Each row is a point on a tangle of strands that fork, close into loops and nearly touch. The rows are in no order.
Points whose rows are less than 87 apart are linked; no others are. Some points are linked to none.
Q_717: [  9 -18 -14 -15 -16  18  -8  -1 -15  16   2  17   5 -15  30 -42 -16   0
  52  15   9  -4   8  -4   4  10]
Q_442: [-14 -17  -4  19  32 -32  -2  28  -6   2 -10 -12  -4  23  -2  37   8 -13
 -46  11  -1  16  24   6  -5 -22]
Q_180: [  2  -9 -30  -3  -1  -3 -22   2 -10  20  -4  17 -18 -35   2 -55  -4 -15
  40  12 -11  18 -51   3  -7  23]
Q_522: [ 12 -25  27   5  -2 -75   4  -5 -33  -2 -27   0  30  45  -7  45  -2 -23
  -6   2  -5  -3  19 -24 -19 -15]
Q_681: [  5   9 -11   9 -23  12 -21  -2 -20   6  -1  23 -18  -9  40 -24  18  -1
  -6  -9  -3 -25  51  24 -12   3]
Q_842: [ -9  16 -22  11  -6  18  -7  11 -16 -13   6   5 -34 -18  29 -14  41  -5
 -36 -11  -4   5  22  28 -14   0]
Q_198: [-12 -16 -26  -6 -29  15   0  26  11  -7  10  37 -33 -42 -13 -30  19 -11
 -16 -41   7  13  25  18  31  14]
Q_548: [ 30 -11 -22  -1  -5 -28 -19  23 -33  22  20 -61  -6  26 -15  28 -16 -23
 -27 -14  -9 -20 -21 -35  12  15]
Q_905: [ -1   4 -26  24  14  40  18  40  -8 -37  -8  17 -12 -13   0 -11  39  25
 -60 -13  19  14   6  53  12  -4]
Q_101: [-13  33   3 -32   5  20   0 -18   4 -34  -4 -29 -25   7  45  17  17  12
 -12  19  13  -2   3  -7 -23 -23]
Q_963: [-10   8 -12  21  50  27  -9   6   2  -9  -9  -2   0   7 -19  36   0  -3
 -40  37  -3  25 -67  22 -20 -11]
Q_426: [ 27  -5  22   5 -15  18  16   3   3 -11  16   6  38  21 -17  51 -16  16
 -36 -13  15 -29  28  13  13  -6]
Q_814: [ 12 -10  41 -14 -22  16  31  -4   7  30  16   7  56  -8   6   1 -12   1
  38  -2   9  -6 -18   4  -3  20]
Q_125: [ 13   2   3  14  12 -47 -17   2 -14  35 -19 -31  -7  29 -40   1 -14  -1
  17  -2 -25  -6 -27 -37   5   6]
Q_285: [ 18  -6 -27  -6 -13  -5 -22  13  -4   0  40 -33 -19   4  -7  38 -11 -26
 -45  -4  -4 -11 -21 -24  21  -4]
Q_272: [ 13 -38 -31 -17  14  28   8  42  -7 -14 -24  25  30 -15  20 -47 -14  23
  16   5  51  -1  24  25  14   3]
Q_369: [ 16 -18   2  -4 -25  22  38  13  27  12  48  -2  25  -5 -22   3 -13  12
   9 -25  15  -5  30 -21  44  15]
Q_155: [ 31  -1 -14   0  19  51  -7  12 -10 -24 -24  17  17   6   6  -1  -4  35
 -35  -2  22 -48  16  55   9  -7]
Q_196: [-31 -10 -24 -16 -23 -14   4  18  19 -18  11   2 -35 -31  10  -1   2 -13
 -31 -43  14  10  46  -6  19  -3]
Q_484: [-27  30  -8 -13   4   7  -2 -11  38 -17  13 -15 -50 -21   0   4  25   2
 -16   6 -11  23 -29 -14   2 -13]
Q_397: [  2 -22 -32 -16 -12  28   1  37   2 -16 -20  44 -15 -34  -7 -36  12   2
 -13 -26  30   1   1  41  26   6]
Q_738: [  1  23  -8  32  59  52 -10 -16  11  -2  -9  -2  -1  19 -23  19  20  17
 -45  33 -22   5 -25  32 -23  -8]
Q_945: [ 24  18  17   6  18  63  20 -32   2   5  32 -17  41  17   3 -16   7  32
  31  15  -9 -22  -1  10  -4  17]
Q_135: [  5  -6   5   1  -2  -4   0  15   3 -13   1   1   7  14   6  44  -2   9
 -48  -2  13 -14  45  10   4 -25]
Q_645: [-16  -7 -12 -13 -45 -21 -26   3  -2  -5   7  11 -24 -22  28   0 -13 -30
  -1 -24   3 -11  24 -13  -1   0]
Q_752: [  7 -24 -31 -17  -6  33 -21  19 -12  -5  -3  26  -8 -26   8  -6 -12  -3
 -12  -3  11 -12 -21  32   3   1]
Q_8: [  6 -11  15 -12 -25   2  16  -9   6  25  19   7  25 -14  19 -34 -17   4
  70  13   9  10 -13 -27   8  13]
Q_92: [ -5  11  47   8 -50  -7  36  -5  29  16  24  12  31   2  -3  19  13  -2
  -4 -43  10  -5  56 -13  11  11]
Q_376: [ -2  23  29  -9 -48  12  46  -4  45 -18  19 -10  13   3   5   7  18   8
  -9 -55  33  -9  43 -20  31   7]
Q_216: [  7  -6   3 -34 -15  31  40  21  10 -26  -5  -4  27   8  38 -26   7  25
  19  -5  55   0   4  -2  24  -6]
Q_677: [-13  -4   0 -30  -6  11  -6   5   3 -21 -16  -3 -12  -5  34  12  -7   5
  -2  11  27  -1   5   1  -8 -20]
Q_116: [ 17  10  -4   9  28  49 -12 -14  -1  -7 -12   4   7  18  -1  14   5  26
 -27  20  -5 -25  12  34  -9 -10]
Q_743: [ 14  23  57   3 -38 -49  13 -23 -15  17   3 -33  30  27   5  25   6 -14
  16   6 -20  -6 -23 -42 -15   8]
Q_215: [-24  28   4 -22  -7  15  -4 -15  43 -31 -11  -3 -39 -11  -6  19  12  11
 -28 -18   4  -7   6  -6  10 -21]
Q_544: [-29   1  24   3   1 -43   1 -25  17   6 -30  11  -8   3   7   8 -13  -9
  33  12  -5  13  23 -14 -14 -13]
Q_877: [ 16  22  -8  13  29  54 -14 -39   9  10   1   9   5   7 -19 -20  10  29
  15  20 -28 -23   0  18  -6   6]
Q_394: [ 19  22 -10   9 -21 -41 -28   9 -36  22   0 -56 -31  29   6  17  17 -20
 -27 -14 -12 -17  -7 -36  -9   6]
Q_862: [  1  -6  36  20  29 -19   5 -38  20   8 -31  35  37  33 -48  30 -13  15
  16  25 -20   5  24   6 -10 -17]
Q_85: [ -9  17  63   6 -40 -45  30 -17  25  14  23 -12  35  15  -5  36  23 -25
  -8 -26 -18   5  31 -35  -3   8]
Q_386: [ 10 -28 -34 -13  32  58 -16   8  -3 -11  24  16   4 -25 -31 -47  -4  12
  13 -11  -6 -17 -21  39  17  29]
Q_166: [-24  -4  27   1   0 -72  10 -13 -10  -5 -17   3   7  24  11  35  -1 -21
   0 -12  -9   8  47 -18 -24 -19]
Q_381: [ 17  -2 -32 -14  13  35 -12 -12  13   5  35  -5  -4 -16 -23 -35   1   8
  20   9 -21  -1 -26  -3  23  19]
Q_816: [  6 -48 -36 -13  40  47  -2  32   4 -10  -5  19  25 -25 -28 -41 -24  18
  11  -4  24  -6  -1  31  23  16]
Q_561: [  6 -34  -1  -1  52  12   5   2  15   3  14 -26  33  13 -38  13 -42   3
  18  26   1   3 -21 -13  10   2]
Q_630: [ 20   2  46  12  12 -19   1 -38 -19  11 -11  -7  45  28 -20  21 -23   2
  30  29 -26 -16 -29  -2 -27   5]
Q_730: [-26  18 -20   8  -6 -31   6   9 -19   3   5 -19 -51 -26  24 -43  29 -30
  13 -18 -15  38  -4 -11 -17  16]
Q_911: [ -1  32  38   3 -25 -66 -11 -27   6   2  -2 -41 -19  22   4   9  -5  -4
  17   5 -20   2 -11 -50 -10  -7]
Q_977: [ -2   1   4 -33 -27   2 -21 -11  23  -3  -5  16 -13 -24   4  -2 -32   6
  37  18  12  -7 -43 -18   8 -10]
Q_851: [-11 -13 -31 -35  -7  17 -15  11  -1  -4   5  19 -17 -34  25 -59  17  -5
  40  10  11  27 -20  -2   5   9]
Q_916: [  2  -3   6 -20 -17  25  36   4  30  -3  27  -7   9  -2   5 -14   3  17
  29  -2  27  14  18 -31  32  -3]
Q_833: [ 27  -4  12  -1   9  55  40   7 -16  10  40 -22  56  10  28 -22  15  33
  15   4  11 -12  12  15   8  21]
Q_763: [ 31  -2  -4   4   5  54  16   5 -20 -10  19  -1  41  10  18 -13   1  42
  -1  -6  15 -39  33  38  13  11]
Q_503: [  2 -28  14   3  -2 -13 -12 -18   7  19 -21  54  26  -4 -36  22 -45   0
  25  -4   3 -19  15  19   1   2]
Q_727: [ -1  27 -11  37  -6  -5 -20 -11  -8  17   6   4 -36  -2 -16   5  15 -21
 -24  -3 -28   1 -38  11  -7   3]
Q_612: [  2 -32 -22  26  38  -6  -9  14 -14  26   9 -11   3  -6 -46 -16 -22 -18
   6 -14 -23  -6 -22  11  10  26]
Q_808: [-10   2 -32 -17  -1  -2  -4  14  25  -2  28 -20 -34 -23  -8 -15  12 -15
   4  11  -6  31 -46 -31  21  -1]
Q_650: [ -9  31  20   0   9 -13 -14 -33   7   0 -23 -12 -15   9  23  -4   4   5
  27  36 -13   2  -9 -11 -29 -18]
Q_583: [ 17  17  42   7  -5  18   2 -37  -1   5  -9  17  32  16  -4  24 -13  17
  22  25 -15 -23  -6  11 -18  -5]
Q_300: [  0 -13 -29  24  22  34   0  44 -29 -25  -5  25   9 -15   1  13   3  15
 -58   2  18   8 -28  54  -2  -2]
Q_967: [-25  37   6 -33  -5 -17   2 -22  11 -21  13 -47 -33  -7  44  13   1  -4
   1   2  -3  12   6 -36 -16 -14]
Q_474: [-35  22 -16   8  14 -45  20  12   0  12   3 -56 -51 -10   6 -28  25 -19
   3 -10 -20  45  -2 -37  -5   5]
Q_34: [ -4   6  -6  44  -5 -17 -24  -1 -39  15 -11  28 -16   8 -17  30   2 -28
 -43 -20 -25 -12 -28  33 -16   5]
Q_825: [ -9  16  65  -5 -32 -65  32 -15 -11  14  -1 -27  38  15  27  27  24 -31
   6  -7 -15   8  14 -33 -33   8]
Q_894: [  5   5 -43 -34   3  25 -12   9  13 -11  40  -3 -18 -27 -15 -38  27  -3
  10  10  -9  34 -70  -6  21  16]
Q_554: [-13  17 -29  -9  13  26  15  37 -20 -46   9  -2 -21 -17  32 -29  60  15
 -40 -14  15  37   4  34   1   1]
Q_334: [ -3  -4  35   9 -14 -23  -1 -32  20  -1 -26  53  20  13 -35  40 -14   3
   3  -7   0 -12  36  11  -6 -14]
Q_526: [ 10 -18  -5 -13  30   4 -23   2  -6 -11 -17 -14   5  16 -10  53 -29 -12
 -31  39   1  -4 -49   7 -14 -19]
Q_193: [ -8  21  10  20  15   5 -31 -30   5  11 -35  26 -17  -3   0  -3   3   5
   5  30 -22  -9 -23  21 -27  -7]
Q_337: [ -7  27  19 -21 -25  19  23 -10  29 -35   8 -20  -7  11  15  27   9  15
 -20 -20  23 -14  31 -20  15 -16]
Q_957: [ 14  -9  22  -5  17 -19 -12 -14 -17   1 -20 -17  24  24  -3  35 -29  -9
  13  44  -2  -1 -33 -14 -19  -7]
Q_240: [  0 -21  -6  35  48 -28 -11   9 -22  43 -24 -20   5  23 -65 -15 -13   2
  20 -16 -36  -8 -15  -8   2  24]
Q_482: [ 25 -20  -1  -2 -10  21  52  39  20 -12  29 -13  43   6  -2   5  -6  32
 -13 -16  48  -5  35  -1  42  -2]
Q_172: [ 25 -10  23  25  -1  -8  20 -10  -7  16  40 -12  40  29 -24  35 -16  -6
 -11 -17 -15 -23  34  -5  15   9]
Q_209: [-36  -5   1  15  10 -23 -10  -3   5  21 -38  35 -23 -18   8 -28   5 -11
  28  -2 -10  15  29  16 -22  -3]
Q_886: [-21  13 -25 -28 -21 -18 -12  -1  -9  -3   8   2 -44 -43  42 -58  25 -14
  35  -9  -8  20   2  -9 -12   8]
Q_110: [ 10   4 -17 -15 -21 -21 -38 -12   0  12   6   0 -29 -27   2 -36 -27  -8
  33  16 -12  -8 -72 -11  -1   8]
Q_299: [ -7 -26  -8 -30  -6  -3 -11  15  22 -11 -12   9  -8 -14  -3  31 -35  -8
   2  15  26  10 -28 -12   7 -19]
Q_445: [ 12 -11  18  30  53 -36   0 -19  -4  20 -26   3  32  47 -53  20  -9   4
   8  15 -39  -2  10  -8 -10 -10]
Q_239: [  6   3 -24   9 -36 -11 -35  -3 -22  18   4  20 -30 -21  15 -29   6 -30
   6 -16 -16 -19   7  10  -7  14]
Q_274: [  9 -34 -18  -6 -10   6 -26   2 -20  15 -12  36   4 -20  -4   4 -43  -9
  10  -7   6 -28  -1  32  -3  10]
Q_865: [-41  26  13  23   2  -4 -14 -29   8   2 -37  42 -39 -25   7  -8  19  -1
   1  -9 -19   7   8  34 -32  -7]
Q_65: [-27  15  -7  -9  12  17  13  -5  10 -11 -23   9 -25 -16  34 -46  26  18
  15 -12   5  13  56  15 -14  -3]
Q_943: [-22  -1   2  38  66  18  16   6  31  14 -30   6  14  15 -15 -33  20  14
   1  33   0  37  56  -3 -13 -14]
Q_819: [-29   7  -7  37 -15  -6  -4  13 -19 -16   3  34 -30 -13  -4  31  11 -20
 -56 -27  -3  13 -10  32  -6  -4]
Q_608: [  7 -17 -30  20  23   3  -4  26  -1  15  26 -21 -12   4 -29  15  -3 -22
 -36  -2 -14   8 -16  -1  20   5]
Q_260: [ 11  -5 -15 -28  18  43  26  24   2 -31 -26   3  38  12  30 -66  14  31
  26  10  59   3  15  11  26  -2]
Q_406: [-27  27  -7 -19  19 -35  19  -7  25  -3  16 -64 -37   0  21  -5   5 -11
   6  11 -14  37   9 -52  -7 -18]
Q_266: [ 19  27   4   1 -31 -22 -20 -20 -17  10  13 -31 -17  16  21  11  -1 -18
   0   3 -14 -20  -3 -33  -7  -2]
Q_350: [ -1  17  39   7  -8 -84  -8 -10  -5  21 -36 -26 -13  36 -28   3   1  16
  23   1 -29   6 -11 -58 -12  -6]
Q_551: [-12 -15 -27  46  -4   8   6  25 -38 -30  11  34 -15  -6 -15  25  -8 -11
 -40  -5  12  33 -37  32   5   0]
Q_161: [  1  -8   5 -16 -53   1  -6  -3 -16   6   4  23  -1 -21  39 -16 -15  -8
  37 -15  20 -15  24  -9   2   8]
Q_760: [  4  -3  48 -27 -36   0   9 -19  15   3  -5  20  31 -12   5  15 -33   5
  44  21  16  -1 -46 -15  -9   0]
Q_151: [ 22 -31  -2  15  38 -49   3  26 -34  10 -14 -24  31  52 -15  40  -9 -13
 -27  10  -6   3  16 -13  -3 -13]

A tip is a point with one link. Name the tips that can be reached along the links from each point below, in the order of the rows.
Q_198 -> Q_727, Q_445
Q_544 -> Q_172
Q_945 -> Q_583
Q_350 -> Q_482

A fork is a point with three links, a tip a point with one. Leave the first point through the second and follow the links. Name the first fork or tip that comes.
Q_916, Q_216 -> Q_911
Q_825, Q_85 -> Q_482
Q_645, Q_196 -> Q_445
Q_727, Q_34 -> Q_645
Q_886, Q_730 -> Q_977
Q_239, Q_681 -> Q_727

A piece is two or more points that can be reached from each other along the links. Count, over all rows, the pieces, the separate loops (a circle has one, a figure eight two, a Y none), the forks (points with three links) and the tips (points with one).
pieces -> 4
loops -> 5
forks -> 7
tips -> 5

Name the points in between on the shortest way along the links from the first point to the second, in order.
Q_814, Q_274 -> Q_8 > Q_717 > Q_161 > Q_645 > Q_196 > Q_198 > Q_397 > Q_752
Q_727, Q_862 -> Q_34 > Q_819 > Q_551 > Q_300 > Q_905 > Q_554 > Q_842 > Q_681 > Q_239 > Q_645 > Q_196 > Q_198 > Q_397 > Q_752 > Q_274 > Q_503 > Q_334
Q_266, Q_816 -> Q_911 > Q_743 > Q_825 > Q_85 > Q_92 > Q_376 > Q_337 > Q_215 > Q_484 > Q_808 > Q_894 > Q_381 > Q_386
